Points, in no order, along strands that fork, close into loops and pass close to each other.
Two points are linked if the straight distance between their rows is under 18.9.
<129>: 28,-6,-3,-10,-2,12,-7,2,0,-25,6,15,-4
<283>: 26,-22,23,-12,-12,5,8,7,6,-15,-3,10,13
<669>: -10,12,-3,2,-2,4,-12,3,-4,-13,6,22,-15
<769>: -15,14,-11,2,0,1,-16,5,-2,-7,10,19,-18
<289>: -4,3,17,3,8,-1,13,-12,-7,7,-7,-16,6
<410>: -2,5,-24,15,-15,-15,-2,8,1,19,-22,-9,13
<652>: -10,-19,-11,-12,8,6,0,2,5,3,17,-1,-4
<355>: 5,0,-21,12,-9,-13,4,1,1,21,-21,-17,16
<177>: 3,-1,8,5,12,-7,12,-16,1,18,-3,-26,9
<432>: -22,20,-7,13,-9,-12,-12,10,1,9,-6,0,-3
<672>: -12,-11,-10,1,-6,-10,1,7,5,18,-8,-13,14
<295>: -8,-26,-3,-7,1,-11,14,7,14,24,-6,-15,16
<32>: 8,8,2,0,-7,7,-12,4,-3,-24,1,27,-7
<619>: -13,0,-14,-3,4,6,-11,3,-1,-5,14,8,-11
<97>: 19,-23,25,-14,-8,8,13,3,2,-11,-3,13,10
<787>: -6,-25,-12,-17,13,6,5,2,9,8,19,-3,-6
<424>: 23,-9,-11,-19,15,18,10,-4,-5,-14,9,0,-14
<576>: -4,9,0,0,-4,6,-11,3,-6,-17,4,24,-11
<139>: -18,22,7,12,-3,-6,-4,2,-6,2,-8,2,-4
<683>: 6,16,14,13,11,0,7,-23,-9,2,-5,-14,2
<71>: -14,29,7,17,0,-8,-3,-3,-6,2,-11,-2,-6
<603>: 42,-16,-2,-16,1,13,3,4,5,-22,8,4,-2
<66>: -8,-6,9,-7,-1,8,1,1,-6,-9,4,13,0
<794>: -7,-10,16,-8,0,6,8,-2,-6,-5,-2,7,5
<69>: -16,-5,-10,3,-7,-10,-4,8,4,15,-5,-9,10
<736>: 1,4,23,2,4,3,13,-13,-10,0,-11,-8,7
<522>: -21,7,1,3,-3,-2,-7,4,-5,0,1,5,-2
<415>: -1,40,-5,29,2,-15,-8,-9,4,14,-6,-11,-9
<638>: 24,-11,6,-9,-8,10,-7,4,1,-24,3,18,4
<427>: -17,6,-13,1,0,0,-15,6,0,-2,12,10,-11
<597>: -14,-16,-6,-10,4,5,-2,2,3,4,14,2,-1
<306>: 10,-15,27,-10,-6,7,16,-1,-2,-8,-7,9,10
<49>: 30,-24,19,-13,-12,5,1,9,9,-17,2,11,11
<255>: 38,-18,-4,-21,8,16,12,0,3,-18,8,2,-7
<187>: 5,4,4,11,12,-7,7,-20,0,16,-1,-26,8
<458>: -6,38,-6,26,-4,-18,-7,-1,4,15,-11,-9,-7
<320>: 10,-22,13,-16,0,12,10,0,0,-10,7,15,1
<256>: -5,-2,-7,-6,4,11,-7,-1,-5,-11,12,14,-11
<798>: 0,-13,21,-10,-3,9,11,-3,-5,-7,-3,9,6
<586>: -10,8,-3,11,-2,-11,0,-1,0,16,-10,-19,9
<50>: -10,-18,-3,-5,-1,-10,8,6,9,21,-6,-15,16
<792>: 1,-6,-6,6,2,-12,9,-4,5,23,-12,-26,15
<467>: -13,13,-8,14,-6,-13,-5,6,0,15,-11,-13,7
<198>: -20,1,-11,5,-7,-9,-10,10,2,10,-1,-2,4
<6>: 33,-21,12,-12,-11,6,-4,8,10,-20,7,9,9
<176>: -14,1,5,-2,-2,5,-5,1,-6,-7,3,12,-3
<495>: -21,14,5,8,-4,-4,-6,3,-5,1,-3,4,-2
<7>: -7,33,6,21,3,-9,-2,-10,-5,5,-10,-8,-7
<309>: -6,-1,11,3,7,-6,11,-9,-2,15,-6,-22,10
<333>: 6,13,20,9,5,2,10,-18,-11,-3,-11,-8,4
<614>: 17,-4,-4,-8,0,14,-5,-1,-3,-22,7,18,-9
<423>: -22,0,-6,2,-4,-3,-9,7,0,5,4,0,2
<112>: -20,-8,-4,-4,-1,0,-4,5,1,4,8,0,3
<84>: 17,-26,7,-20,5,13,13,-1,3,-10,13,12,-5
<123>: 39,-16,1,-13,-4,9,-5,6,8,-23,9,6,3
<556>: 8,-16,-13,-20,20,15,10,-3,0,-3,17,-5,-15
<33>: 2,-23,-14,-20,19,11,9,-1,6,4,21,-6,-11
<316>: 15,-1,6,-4,-9,9,-9,5,-2,-24,1,23,1
<760>: -12,0,3,5,2,-8,5,-4,0,15,-8,-18,10
<478>: 3,12,9,14,11,-3,5,-21,-4,8,-2,-20,4
<140>: -22,23,-11,9,-8,-10,-18,12,6,3,3,16,-17
<81>: -23,21,-7,10,-7,-9,-15,11,3,4,0,11,-11
<499>: -12,32,-4,21,-5,-16,-7,3,1,14,-11,-8,-4
<759>: -17,27,-5,18,-7,-15,-9,8,1,12,-10,-3,-5
<585>: 14,-10,-13,-19,18,17,9,-3,-5,-10,13,-2,-15
<635>: 3,-2,-14,11,-4,-13,5,-3,3,20,-16,-23,16
<551>: -1,34,2,26,6,-10,-4,-16,-2,8,-4,-11,-7
<656>: 28,-23,-1,-22,9,17,14,-1,2,-13,12,8,-10
<629>: -7,9,-18,15,-12,-15,-4,7,2,17,-17,-11,10
<218>: 6,-1,-5,-7,2,12,-6,-1,-6,-19,10,18,-10

A fork is a point with three links, a tip a point with one. Leave the first point through the second and follow the links. Name the first fork or tip that comes.
<551>; <7>: <522>
<49>; <6>: <320>
<652>; <597>: <423>
<177>; <187>: <309>
<597>; <652>: <424>
<415>; <458>: <140>
<586>; <467>: <792>
<423>; <198>: <295>

A piece is all that can be reached along the links. How many separate loops has the piece of each point below (a circle has one, a figure eight two, a Y none), and how many tips (points with one link)?
<84>: loops 0, tips 4
<289>: loops 1, tips 1
<619>: loops 1, tips 0
